Each row is a point on a landscape with many valleys, with its height.
From any point a ball rolls to the lowest of the 2 points nearest to it. It stops when none of these is lower. Distance is the straight distance between rows; heights are no part of it.
gezud h=23.4: [103 109 112 160  65 134 180 139 126 162 135 132 103 183 125  85 138 143
 145 123 147]
rugap h=49.9: [156 152  42 101 161 114 141 143 150 146 126  97 142 171 150 187 144 105
  43 121 154]
zap h=66.2: [117  81  99 145  99 136 158 107  95 169 127 133 113 169 141 105 105 151
 106 166 155]
nas h=20.3: [101 153 152 133 135 154  97 162 155  88 153 139 181 107  55 152 186 125
 157  86  83]
minaf h=41.4: [146 120 147 121 149 142  97 142 131 163  68 163 131  79 127 168  82 101
 136 156 149]
Rek h=18.0: [104 127 121 127  71 136 163 156 124 128 138 135  84 136  99 100 195 114
 167 101 147]
tik h=13.5: [120 117 160 189  99 119 138 105 170 130 124 143 102 160 130  70  83 156
 163 150 127]
zuv h=43.1: [127 128 157 157 125 131 128 111 163 113 140 134 158 157 127 104 112 162
 162 111 108]
Rig h=55.3: [134 194 147 150 162 153 107 113 123 165  76 130 169 128 113 168  47 170
 126 116  97]
pok h=71.8: [144 104 106 141 124 106 152  82 105 166 139 101 100 204 157  94  92 146
 100 177 133]
Gasi h=28.9: [148 120 105 124 114  91 153  94 120  92 174  57 108 201 170  87 115 135
 102 124  98]
Sug h=14.9: [104 125 114 105  83 159  92 180 138 133 131 172 121  93  83 137 190 103
 142  89 153]
mulub h=44.0: [167 159 127 124 150  89 123  97 127 161 111  79 141 177 165 139  93 141
 129 129 118]
Dupu h=34.0: [129 141 191 171 140 100 102  98 130 120 109 146 125  89 151  94  47 183
 154 131 117]
demis h=65.5: [108 119  74  93 132 110 168 157  77 158 114 123 106 116 143 151 159 102
  82 141 171]
Fub h=51.9: [133 154  63  87 163 106 149 145 154 138 130  95 141 171 130 163 152 117
  58 101 154]
diso h=33.1: [131 129 169 151 121 138 117 129 117  62 168 121 108  23  96 121 175  78
 142  95 103]
Vufo h=43.6: [137 158 116  88 158 137 100 137 152 164  92 133 187 138 130 203 134 127
 111 129 149]
nog h=39.7: [178 157 120 128 144  82 127  93 122 139 122  54 131 207 173 130  90 135
 119 135 110]
batut h=29.9: [145 122  94 136 148 127 136 149  89 128 102 131 118  67 158 170 119  58
  79 171 134]
Dafur h=26.9: [127 125 156 143 120 140  96 103 161 150 116 162 158 145 114 122  89 190
 159 130 150]
gur h=25.8: [111  90  99 150  75 149 156 157  97 154 135 158 113 112 130 105 133 123
 134 138 150]
Vesa h=31.5: [110  84 103  98 127 151 120 143 114 170  99 143 119 114 120 149 118 106
 109 157 158]
nurem h=49.7: [123 151 162  91 186 126  90 145 125 123  95 129 175  95 112 179 145 108
 138 121 109]
Mezag h=43.0: [185 158  63 121 170  99 117 120 131 107 136  82 153 152 184 175 113 100
  51 145 137]
geta h=24.8: [105 132 108 120  71 134 151 139 172 139 145 121 146 197 117 123 171 153
 114  74 140]
rav h=9.7: [116 116 145 133 116 158 102 153 145  95 148 157 139  81  98 132 147 106
 147 103 118]
lemap h=46.4: [159 114 163 122 159 107 124 105 121  99 135 121 116 102 153 115  96 108
 141 134  95]
todi h=36.9: [144 155 107 105 151  91 158 109 114  60 175  62 102 135 147 114 164 108
  76  93 106]
fiti h=51.0: [123 134  79  66 129 118 147 149 131 130 129 116 123 139 124 147 188 135
  69 100 164]
Zule h=46.1: [161 177  87 104 160 131  96 128 138 163  98 127 205 145 142 213 134 138
  86 133 144]
famir h=56.0: [126 109  78 120 113  95 182 137  62 129 154 114 105 125 163 107 174 127
 100 147 163]
zigak h=14.3: [ 79 119 168 124 101 146 123 151 165 121 154 137  93 127  84  85 138 130
 196  90 117]
Kom h=12.9: [108 141 146 124  96 147 100 159 144 115 150 141 109  77  63 122 199  94
 162  76 131]
gil h=32.1: [127 151 180 154 114 133 128 134 130  70 165 105  96  48  81 120 189  84
 161  77 101]
luru h=7.1: [120 131 149 129 130 141 107 143 143  86 161 139 156  96  95 138 163 114
 140  92 103]
Pef h=41.2: [113 111 145 104 133 173  55 160 154 126 133 189 163  74  86 149 138 121
 154 118 131]
rora h=43.9: [125 111 175 154 135 151  83 139 142  93 126 181 119  46 119 111 101 121
 179 134 119]
rufet h=41.9: [122 185 108  95 193 102 125 113 143  96 140  73 169 197 137 152 163 138
 105 104  88]
kiz h=45.1: [137 156  81  76 170 124 129 177 146 140 125 128 151 115 105 200 167  92
  59  90 161]
Modor h=47.6: [149 134 163 124 167 105 130 100 125  78 149 105 130  99 146 120 117 109
 146 127  85]
nolov h=29.0: [108 159 177 178 121 143 101 123 168 130 110 164 159 132 106 104  86 205
 185 115 118]
pume h=30.3: [121 151 189 164 145 114  99 107 128 119 112 141 145 110 135  99  55 202
 154 120 103]
seb h=20.7: [151 128 153 178 115 111 150 100 156  90 159 114 125 165 154  83 104 144
 155 123  84]
Zegog h=14.2: [126 135 146 153  92 129 158 135 133  88 157 115 102 118 121 104 167 103
 140  90 108]
mutog h=29.6: [103 105 111 107  95 169  99 136 174 164 138 154 171 173 104 153 142 158
 131 108 156]
lefe h=31.2: [129 136 152 165  94 144 113  98 180 171 116 161 145 172 112 113  85 192
 152 136 157]
feni h=44.5: [133 117 148 160 113 129 131  96 170 127 135 137 147 185 143 102 104 172
 156 131 116]
suto h=45.8: [142 109 131 163 105 125 140  87 159 134 147 123 141 206 140  99 109 157
 136 127 115]
bizus h=22.0: [100 111  99 136  75 152 135 163  95 134 131 162 115  99 114 114 169 114
 146 130 160]
nodok h=35.5: [173 150  99 132 143  84 140 108 124 120 140  39 109 207 179 127 101 112
 105 159 107]
kisu h=46.9: [127 143  65  86 146  96 171 143 104 126 127 100  97 134 143 138 174  99
  68 114 158]
peg h=63.4: [110  93  74 134  88 133 166 110  90 184 138 114 120 188 148 115 125 161
  88 155 161]
siv h=58.9: [117 104  79  96 104 131 150  95 137 180 140  98 131 215 134 143 125 157
  72 139 155]
nimun h=56.7: [116 117  83 101 109 119 144  98 152 150 145  90 142 214 147 122 140 158
  77 121 143]
Tizu h=48.6: [154 133 133 123 147 111 131  99 131 161 104 100 132 160 152 145  96 119
 120 148 126]
vip h=39.4: [115 118 145 109 135 160  69 129 159 155 117 174 180 125  96 151 120 175
 161 116 141]
menop h=32.8: [148 143 136 118 161  93 140 104 118  74 168  63 114 150 160 110 122 100
 113 125  82]
led h=34.4: [119  86 129 107 133 156 106 137 116 170  95 156 113  93 121 145 103 111
 131 172 155]
Vedu h=23.9: [156 120 175 133 168 111 128 110 101  71 134 108  90  54 149 123 100  71
 142 145  80]
zuza h=30.6: [ 96 148 153 113 100 122 127 152 161 105 157 116 108 123  69 109 210 125
 164  65 131]
sodi h=9.8: [116 143 169 147 150 138 109 127 147  62 163 137 161  99  95 128 157 120
 168  99  76]
leti h=26.0: [112 110  87 156  62 127 189 134 100 153 144 126 114 183 149  97 160 147
 126 131 153]
zipo h=42.8: [137 137 195 125 171 127  95 125 122 103 108 159 144  70 124 119  94 150
 169 119 110]
Zode h=15.2: [ 82 112 149 144  87 149 139 154 159 136 140 149  94 135  90  87 123 119
 175 107 128]
rulu h=55.4: [149 122 122 111 115 124 130  81 130 202 102 137 130 178 124 142  89 147
 104 166 162]
dab h=64.2: [106 106 102 100 127 129 144 172  60 140 121 144 107  57 140 139 147  86
 116 153 170]
gumev h=74.8: [139  93 109 178 106 120 166  90 106 146 147 111  95 200 156  71  92 160
 116 180 126]
nem h=30.0: [107 147 122 108  81 131 142 154 161 117 150 125 127 145  88 121 205 126
 141  65 140]
vonav h=25.4: [118 135  94  82 118 142  97 165 138 106 147 151 134  85  80 150 211 123
 102  90 166]
sifak h=43.4: [148 134 169 118 162 136  80 149 129 158  71 167 144  54 124 164  79 117
 156 135 144]
Neb h=33.5: [158 143 157 131 163  87 126  90 113  93 146  77 128 152 163 105  99 134
 153 127  79]
Bovit h=14.4: [113 167 187 165 141 155 107 131 166  93 114 157 164 129  98 110 133 172
 209 102  83]
tuzot h=16.4: [ 94 117 137 140  73 142 154 152 137 131 134 136  79 127 106  92 149 117
 172  99 126]
diro h=58.7: [124 197 161 103 169 155  93 115 128 139  72 107 165 159 108 158 113 187
 123  92  69]
robeg h=27.5: [ 99 115  96 125  56 149 143 146 151 152 132 134 130 174 106 119 168 149
 127  94 155]
dor h=39.6: [162 139  91 129 147 110 137 120 117 128 116 100 117 125 174 156 110  69
  80 162 118]
zeva h=77.8: [133 117 139 182  92 130 138  83 159 160 131 146 116 201 139  90  83 180
 141 162 154]
Gitem h=60.4: [103 104 128 189  87 135 180 151 106 124 141 145  86 116 142  79 110 116
 162 152 129]
mik h=41.1: [121 139 113  87 157 120 131 148 120 109 132 115 118  74 111 161 159  73
  87 110 135]
rapud h=38.7: [143 122 178 165 140 102 113 105 128 125 110 138  97  89 155  89  59 158
 149 159 118]
mas h=57.1: [146 191 151 167 165 131 110 116 114 158  88 114 163 122 130 148  49 155
 125 116  93]
Non h=34.1: [120 104 126 115 107 160  99 116 169 169 125 160 169 169 106 143 124 173
 145 130 156]
risa h=22.1: [104 121 133 151  77 119 179 116 158 132 148  99 101 206 124  81 142 144
 144  90 115]
vudu h=29.7: [110 114  81 127  71 143 160 147 129 147 125 147 123 162 120 118 175 136
 117 117 161]
Guvar h=36.5: [190 144  98 144 154  94 123 120 105  98 118  93 127 114 182 158 108  69
  89 159 107]
kage h=43.8: [125 154 103  67 179 122 110 176 151 130 130 126 154  92  92 193 175  94
  73  97 147]
tevit h=40.3: [115 169 105  95 185  96 139 116 136  78 169  63 160 180 130 140 162 139
  87  91 100]
tukek h=48.4: [136 144 157 115 170 107 130 105 119  73 168  93 143 101 137 136 147 108
 124 107  77]
gutop h=77.9: [140 101 148 135 145 122 128 115 109 148  87 143  98  94 146 122  73 120
 130 175 136]
gemur h=44.8: [134 138  81  88 141 102 167 141  90 109 137 118  96 110 137 134 197 118
  83 132 166]
dazod h=28.0: [100  92  88  97 109 158 128 144 100 160 117 152 119 115 120 142 137 122
 102 142 160]
zufud h=27.9: [126  88 127 170 106 131 155 109 117 130 136 139 100 148 146  87  94 143
 132 171 130]
zupu h=21.9: [100 146 134 109 137 151  85 165 150  92 165 144 183  91  62 156 196 131
 132  83 114]
murom h=61.6: [106  94 133 172 104 151 154 145 120 118 136 161  91  89 127  90 104 114
 155 154 128]
las h=49.5: [124 120 131 113 141 109 134 111 125  84 164  97 132 127 141 125 145 115
 111 102  99]
Sot h=11.8: [113 129 149 140  94 150 117 153 138  98 146 145 110  79  79 124 169  89
 157  90 126]
zopag h=18.1: [132 110 137 187  94 124 161 107 157 129 138 129 102 180 135  68  91 147
 145 141 116]
saza h=37.8: [122  82 123 135 103 158 108 116 144 155 105 168 122 128 113 118  92 152
 140 160 163]
tivi h=11.0: [121 128 145 138 107 130 134 132 135  74 166 117 130  97 115 123 160 108
 125  93 105]
fev h=22.9: [ 99 126 124 128  69 124 163 131 165 133 141 102 116 200 105  96 168 143
 139  74 127]
nudi h=39.9: [122  91 135 198 116 117 168 108 100 133 138 144  86 144 168  66  75 145
 133 196 135]
vit h=39.2: [131 112 141  90 137 144  95 134 140 164  90 146 149 117 121 169 114 128
 138 138 147]
vab h=27.4: [100 102  71 117  80 141 151 142  98 150 127 143 130 146 128 118 169 142
 113 129 175]
Bituv h=54.7: [116 187 156 134 157 147 112  92 121 167  94 107 158 183 108 140  67 212
 123 106  96]
Seze h=63.8: [108  94 112 126 123 120 157 157  41 141 144 146  95  46 149 121 131  89
 128 161 153]
boken h=35.1: [143  95 133 147 113 132 135  95 134 137 128 134 115 149 143 101  93 148
 126 154 131]
zilun h=54.4: [160 138 126 120 136 115 125  91 137 191 100 118 139 180 140 145  85 152
 118 150 141]
Vok h=29.8: [159 130 132 124 153  91 144  97 115 102 146  79 111 154 170 117 104 111
 124 138  90]
keb h=48.2: [143 111 123 110 118 147 125 100 125 200  88 159 113 165 110 145  78 155
 112 181 180]
ruzar h=24.6: [ 95 118 111 103  83 170 101 153 184 160 139 148 168 169  88 152 166 146
 134  84 150]
sapu h=29.5: [178 156 155 137 178  82 127 109 107  71 148  74 112  93 168 131 109  60
 136 138  70]
pafu h=13.0: [ 97 125 161 141 100 157 110 160 144 112 138 161  88  74  77 107 153  87
 189  94 126]
buda h=76.2: [139  98 129 143 149 131 133 124  97 176  85 153  91 103 150 126  73 110
 121 199 152]
nunis h=16.9: [112 127 186 176 113 118 129 121 182 116 122 150 115 142 124  77  90 147
 188 134 121]
Dogel h=44.6: [117 166 122 101 162 134 116 103 148 103 130  97 192 216 121 141 166 195
 117 105  79]
loku h=76.7: [141 103 123 168 100 129 146  80 128 160 130 140 107 203 141  84  82 176
 117 177 147]
nozil h=13.6: [129  97 148 134 153 128 150 127  85 113 119 130  77  62 153 117  93  73
 137 177 108]
pepu h=34.9: [132 128 164 127 148 123 113 123 107  67 162 112 109  34 114 138 157  80
 112 114 101]
vibuf h=16.0: [116 145 172 138 144 160  94 141 164  95 130 160 179 120  98 129 137 159
 181 103  89]
Kav h=41.7: [114  88 146  94 134 161  67 159 135 125 120 179 143  66 102 149 122 110
 141 133 138]
Ravod h=69.4: [111  84  94 139 109 119 175 126  71 173 136 116  99 148 157 110 112 129
  97 173 157]
medoz h=21.1: [100 110 157 165 102 148 104 146 184 131 120 175 115 113 105  98 100 124
 177 136 137]
Reg h=38.8: [126 160 111 104 167  84 139 110 127  66 186  67 136 155 137 127 168 122
  97  84  96]
govev h=13.7: [ 84 122 179 137 111 146 112 154 165 120 149 157  85  89  73  89 130 100
 198  91 117]
zatu h=31.1: [ 99 142 180 114  95 116 137 142 148  94 165 108  90 106  73 101 217 117
 175  65 127]
neker h=24.1: [134 130 119 124 151 126 143 157  84 114 111 130  98  52 141 161 138  50
  98 152 130]
gonuf h=38.1: [142 105 113 119 136 147 113 140 116 181  69 165 119  89 134 173  92  92
 119 172 162]
begem h=51.6: [123 179 161 113 168 150  88 128 119 157  75 136 174 118 106 175 105 174
 145 105 108]
sem h=41.5: [138 160 191 132 185 115 104 129 107 112  90 135 138  68 131 129  75 147
 162 111  89]
vivek h=32.2: [165 127 110 130 135  84 154  92 109 109 154  44 100 206 181 100  95 119
 104 150  99]
nav h=55.0: [119 127  82  92 117 113 142 115 146 127 158  97 135 191 139 134 160 154
  67  93 138]
kef h=37.1: [112 121 135 112 119 168  77 119 172 165 124 164 190 164  96 149 118 189
 158 125 146]
Muz h=21.0: [111 115 135 170  78 127 178 119 149 125 142 124  96 186 133  76 123 136
 151 118 105]
rogit h=61.2: [122  97  79 117  95 124 156  93 109 174 134 104 115 216 142 120 123 150
  84 148 156]
tagif h=28.1: [118 122  64 131  67 111 194 136 101 139 143 126 119 178 154 100 202 143
 121 136 166]
Silis h=27.3: [158 136 179 131 179  93 135  97 102  60 163  83  92  68 152 116 112  71
 137 134  65]
Mol h=42.6: [119  88 133 100 147 159  92 164 102 141  95 171 102  48 114 149 112  79
 137 162 140]
Safit h=48.7: [124 116 128  93 147 119 123 123 131 116 138 107 136 132 139 141 131 111
 100 123 115]
Pupu h=23.5: [103 136 119  91 132 147  86 160 148 103 162 141 170  88  75 156 193 124
 105  83 144]
fos h=32.3: [124 130 166 131 141 139  85 114 141 154 101 163 160 106 120 130  80 193
 148 124 147]
sonef h=42.9: [121 137  99  83 142 117 144 149 101 105 125 116 106  79 119 147 182  96
  83 118 157]
ginos h=41.0: [137 133 126  85 149 138  99 143 144 172  95 132 158 116 126 185 123 108
 121 133 155]
tum h=41.6: [137 114 154 140 136 128 115 106 150 115 127 149 149 130 135 115 107 156
 159 125 119]
Nabin h=24.2: [123 105 132 153  86 157 114 113 173 170 125 168 138 174 107 106  94 169
 143 144 166]
kude h=62.6: [109 106 127 168  96 149 162 155  91 114 145 155  87  68 127  97 136  99
 160 135 129]
gof h=57.2: [131  97  94 133  91  92 186 143  65 137 163 133 107  98 174 104 168 119
 129 158 178]
lolu h=49.2: [125 127 155  88 170 124 102 136 135 115 120 132 161  90 111 164 139 103
 135 122 122]
Rut h=31.4: [112 139 182 137 104 127 135 140 136  84 159 110  86  77  79 102 198  96
 179  80 118]
Ziv h=27.2: [112 163 188 178 136 141 103 115 150 116 105 159 160 117 130 101  79 206
 170 115 103]
masat h=20.2: [149 113 169 141 161 116 142 125  95  83 119 127  78  48 152 114  90  68
 140 164  88]
ziba h=37.0: [135 131 159 103 170 114 128 128 112  87 134 113 117  52 126 151 138  64
 108 120 101]
pana h=57.0: [132 200 142 125 159 145 109 101 121 160  82  98 161 170 119 156  89 184
 121 101  85]
kaza h=39.3: [140 101 143 133 127 124 123 102 139 121 128 131 133 133 144 110  98 144
 136 137 116]
rovo h=31.6: [198 156 137 150 163  87 120 119 101  77 122  93 112  79 181 140  95  65
 124 159  78]
rer h=43.3: [123 175 123  98 185 118 113 101 137  85 130  79 177 202 121 139 170 168
 115 105  63]
Luz h=40.7: [114 115 143 120 130 174  60 154 164 137 122 188 168  96  97 143 131 148
 181 114 134]
zup h=45.2: [132  99 153 147 116 148 128 130 123  84 139 150 104  69 128 113 118  97
 145 135 106]
lig h=47.1: [115 134  97  76 152 131 123 161 150 146 118 121 147 130 120 187 151 102
  70 110 165]
vonu h=43.7: [150 134  96 115 142 116 139 128 130 149 112  97 125 148 155 168 122  97
  78 147 133]
pamo h=44.4: [186 163  67 110 185 109 108 126 135 112 127 100 173 135 177 186 128 117
  55 141 137]
Penas h=49.3: [116 133  65  74 135 127 149 163 132 158 108 123 123 134 121 174 167 113
  63 115 180]
rami h=48.5: [125 116 156 103 157 123 100 127 140 116 128 134 160 110 117 145 131 131
 139 119 110]
Nov h=22.7: [ 96 108 140 139  99 169  86 161 180 155 125 178 121 120  86 111 121 117
 180 114 140]
laki h=31.0: [ 93 145 174 155 118 141 103 136 188 145 118 165 154 144  99 101 107 176
 203 123 129]
Roz h=72.2: [118  90 113 134 131 123 168 125  74 177 119 123 104 134 153 124  95  99
 109 184 146]
Gesud h=59.0: [119  99 119 188  90 127 190 143  79 126 158 140  96 101 150  79 128 119
 152 153 142]
Did h=46.7: [131 171 140 107 141 130 115  85 131 190 110 128 166 193 113 140  76 201
 125 121 139]
sipo h=59.8: [122 168 173 110 172 150  90 114 127 107  88 131 170 144 100 144 128 192
 141  97  68]
Moma h=34.7: [152 158 120 115 165  82 145 114 112  80 164  56 105 136 157 129 139  88
  91 115  93]
gen h=33.9: [176 148 124 135 167  98 123 133 107  90 118 103 127  81 167 157 114  53
 100 152  96]
teve h=27.1: [120 150  91  94  97 133 116 163 156 111 148 150 133 124  79 141 230 126
 118  80 170]
rotig h=41.8: [125  93 124 127 104 154 113 106 135 189 103 161 119 150 114 125  87 165
 130 173 171]
dozo h=74.3: [131  95 104 134 137 139 145 134  91 190  93 134 108 125 141 148  89 100
 119 194 160]
vokes h=34.2: [167 123  71 128 153 131 125 143 102 131  98 130 135  77 169 183 123  70
  58 175 137]
gubas h=64.7: [106 114  88  92 129 123 152 166  73 149 113 133 103  86 132 151 159  91
  96 150 174]
nagu h=43.5: [129 135 184 151 139 143  76 138 138  99 109 177 148  60 117 115  97 158
 182 121 113]
Gepo h=53.5: [144 197 144 132 152 160  99 125 124 169  67 131 180 123 115 185  81 164
 121 108 105]
zis h=20.4: [105 123  93 129  72 135 154 177  92 149 135 166 105 112 112 106 197 111
 168 128 174]
Zegim h=42.7: [142 108 169 185 121 108 134  98 144 111 118 147  95 111 156  76  73 155
 147 162 124]
buf h=42.2: [129 142 135  99 128 137 114  82 145 175 114 118 177 195 114 147 101 199
 133 125 138]
Goke h=52.2: [127 136  82  91 118 114 152 135 130 105 150 112 122 141 122 136 197 145
  81  94 158]
pov h=19.2: [116 106 157 170 103 140 125 134 168 115 125 158 111 123 125  93  98 129
 171 135 121]
mumuv h=13.9: [105 142 124 110  91 148 102 169 130 128 137 162 104  85  73 129 212 100
 153  80 143]
gagot h=47.4: [122  93 135  97 137 130 112 125 137 121 134 132 137 114 127 139 126 118
 120 134 125]
Zim h=40.4: [179 163  63 126 156  92 133 121 141 119 138  64 143 186 176 159 120 109
  69 138 130]
Gofil h=45.6: [131 104 153 202 108 114 150 110 131 117 117 151  89 119 152  59  79 151
 150 191 125]
Seza h=23.7: [147 114 133 145 121 115 138  97 139  98 168  98 138 177 155  89 110 140
 131 119  89]
vib h=38.5: [135 118 135 112 116 140 101  95 155 176 130 137 169 184 120 144 105 193
 134 132 154]
fivam h=38.0: [189 163  75 138 141  86 138 116 121 114 135  48 127 196 190 140 104 101
  84 152 118]
lodo h=38.3: [191 131  85 119 150 120 113 122 113 143  97 120 147  99 171 185 107  90
  61 173 142]
mize h=28.6: [123 139 103 111  85 127 142 157 150 117 139 142 124 145  95 127 215 128
 121  87 155]
tok h=42.5: [123 139 115  73 168 119 116 171 131 117 127 124 133  76  98 179 165  89
  78 105 146]
zut h=44.1: [142 126 179 105 172 133  80 148 123 131  86 165 146  44 120 157  96 106
 156 132 124]
lud h=46.0: [119 140 123 101 152 131 119 102 150 118 141 104 184 190 124 144 145 173
 125 107  97]
popi h=43.2: [154 111 172 143 159 103 130 104 116 107 112 127  92  89 156  99  76 128
 144 156 104]
Mipu h=26.6: [141 120 120 128 130  96 139  92 126  92 170  70 136 184 161  99 124 141
 112 120  91]
Gage h=47.5: [127 132  75 101 138 114 156 144 118 139 120  93 108 145 146 150 139 100
  68 129 144]
Meki h=23.8: [ 99  87  76 111  92 145 140 149  94 168 118 144 119 131 124 131 150 142
 100 141 181]
ror h=18.8: [124 128 156 182 103 116 168 115 158  87 159 115  95 149 138  76 112 118
 158 117  88]
bikiv h=18.2: [105 149 158 122 149 159  97 140 152  82 132 148 187 130  87 144 171 151
 161  94  82]
ver h=19.1: [ 96 116 117 127  79 131 159 165 104 147 148 148  85 121 109  88 197 114
 195 129 167]
nebu h=46.3: [127  96 157 118 131 133 119 124 129  96 139 136 119  95 124 119 126 105
 134 124 114]
teg h=47.3: [159 147  69 112 148 116 127 130 144 148 113 108 152 148 164 186 133  92
  55 145 146]
num h=59.5: [171 124 121 155 132 102 146  90  86 173 115 104  83 184 168 123  73 123
 113 199 135]
Sizi h=52.4: [173 126 108 156 136 107 150 112  95 166 106 106  98 157 173 135  83  96
 104 186 130]
guk h=47.7: [107 131 127  92 155 135 108 126 153 114 145 126 188 159 110 150 163 157
 118 105 117]
rubus h=42.0: [115  84 143 103 151 162  69 154 124 133 103 191 119  46 106 145 113 101
 148 148 138]
nuz h=29.2: [113 134  92 126  77 113 186 136 119 129 143 125 104 173 137  96 214 128
 138 124 164]
ribub h=11.3: [104 165 186 151 146 150 114 143 163  76 144 134 162 122  77 117 162 125
 187  89  69]
Dugap h=50.5: [129 160 163  94 183 150  82 141 119 133  81 138 178 105 111 173 130 152
 145 110 108]
dipe h=44.3: [121  93 153 145 125 147 115 139 128  99 124 169 105  52 120 106 110 100
 164 145 122]
fen h=53.4: [126 147  67  72 148 100 155 132 141 132 143  83 127 180 136 142 161 136
  56  91 148]
nesi h=19.8: [ 89 136 115 102  76 155 110 177 167 146 136 143 151 160  79 135 189 140
 143  64 150]
Lifar h=46.2: [194 134  94 152 132 111 120 108  96 151  96 114 122 139 181 154  88 102
  89 181 130]
Mege h=41.3: [199 144  85 124 140 109 105 105 106 147 102 115 148 119 184 176  96 111
  74 172 139]
bofog h=18.7: [119 115 111 137 147 114 167 153  64 129 119 118  89  57 163 149 122  48
 107 165 131]
lile h=39.0: [132 136 136 100 155 110 135 138 111  89 141 104  99  67 123 146 158  69
  88 120 114]
fep h=51.3: [135 179 156 128 146 126 119  86 120 180 102 117 157 168 112 138  60 203
 134 118 122]
Tolu h=34.3: [103  75 115 156 100 169 122 139 125 154 122 180 107 109 118 112  97 132
 149 169 161]
gapo h=36.4: [160 145 178 144 164  92 122  92 113  90 132 104 133 127 165 103  77 154
 164 121  77]
paliv h=45.9: [173 176  73 112 172 114 107 123 131 137 111 105 192 151 163 192 130 133
  75 136 130]
lerol h=16.8: [124 121 142 163  93 125 168 125 137  94 155 123  91 125 132  86 132 107
 152 108 100]
Ruro h=21.8: [122 100 121 135 144 118 159 143  65 132 116 130  92  75 156 132 110  74
 117 180 123]
Lobob h=53.6: [123 131  83 111 103 113 164 131 106 108 150 114 107 144 140 110 193 137
  93 114 153]
Papur h=29.4: [ 98  96 126 171  77 156 135 127 170 173 118 160 112 175 105 101 105 155
 152 148 162]
tuzub h=54.6: [132 135  74 127 105  93 188 117  83 104 166 101 102 146 164  99 190 134
 102 134 144]
sekuv h=36.3: [135 125 160 100 141 141  92 127 137 175  97 162 148 108 116 147  91 163
 150 135 152]
vor h=39.5: [143 161 186 152 175 102 103 106 101 100 106 121 139  96 152 112  69 159
 152 115  82]
laviz h=17.0: [ 96 130 115 111  85 155  95 177 163 126 143 157 149 122  75 139 190 122
 138  80 143]
vuvap h=26.1: [106  96 118 166  75 152 164 135 145 156 130 148 107 178 122  93 112 145
 144 142 151]
pesop h=66.6: [153 106 126 149 133 109 155  89  96 169 114 117  92 174 158  93  76 145
 119 186 141]
Tak h=63.3: [118  93 114 152  95 134 161 151  56 121 156 159  98  50 140 106 134  93
 154 150 156]
Buzo h=57.9: [127 102 105 162  77 118 188 147  74 143 157 143 104 100 160  91 153 113
 154 149 170]
Poti h=30.2: [100  80  98 164  90 150 145 164  95 160 131 166 114  96 136 105 109 124
 149 164 166]
kono h=12.8: [115 163 180 159 147 139 126 120 165  78 128 133 169 151 100 108 146 157
 188  89  63]
lut h=60.3: [119 164 173 111 169 161  76 129 135  89  93 146 177 124  88 147 152 192
 152  98  67]

Where does a ball stop that starts at each point below?
Guvar | nozil
keb | Sot
mize | luru
nog | luru
lut | luru
rer | Vok
pesop | bofog
lile | luru
rora | Vok
Pef | Sot

Call two points neighbours if one is among the 2 nearest of the other. Go from one point of each pair to the other, from neighbour to neighbour, staying as low as possible. Name the highest point that can't be avoided.
gezud / zufud | Gofil
Ziv / nozil | Gage
gezud / Ziv | lefe
Sot / Meki | vudu
luru / tik | Nov
nozil / bofog | Ruro
Dafur / Ziv | laki
Nabin / gezud | Papur
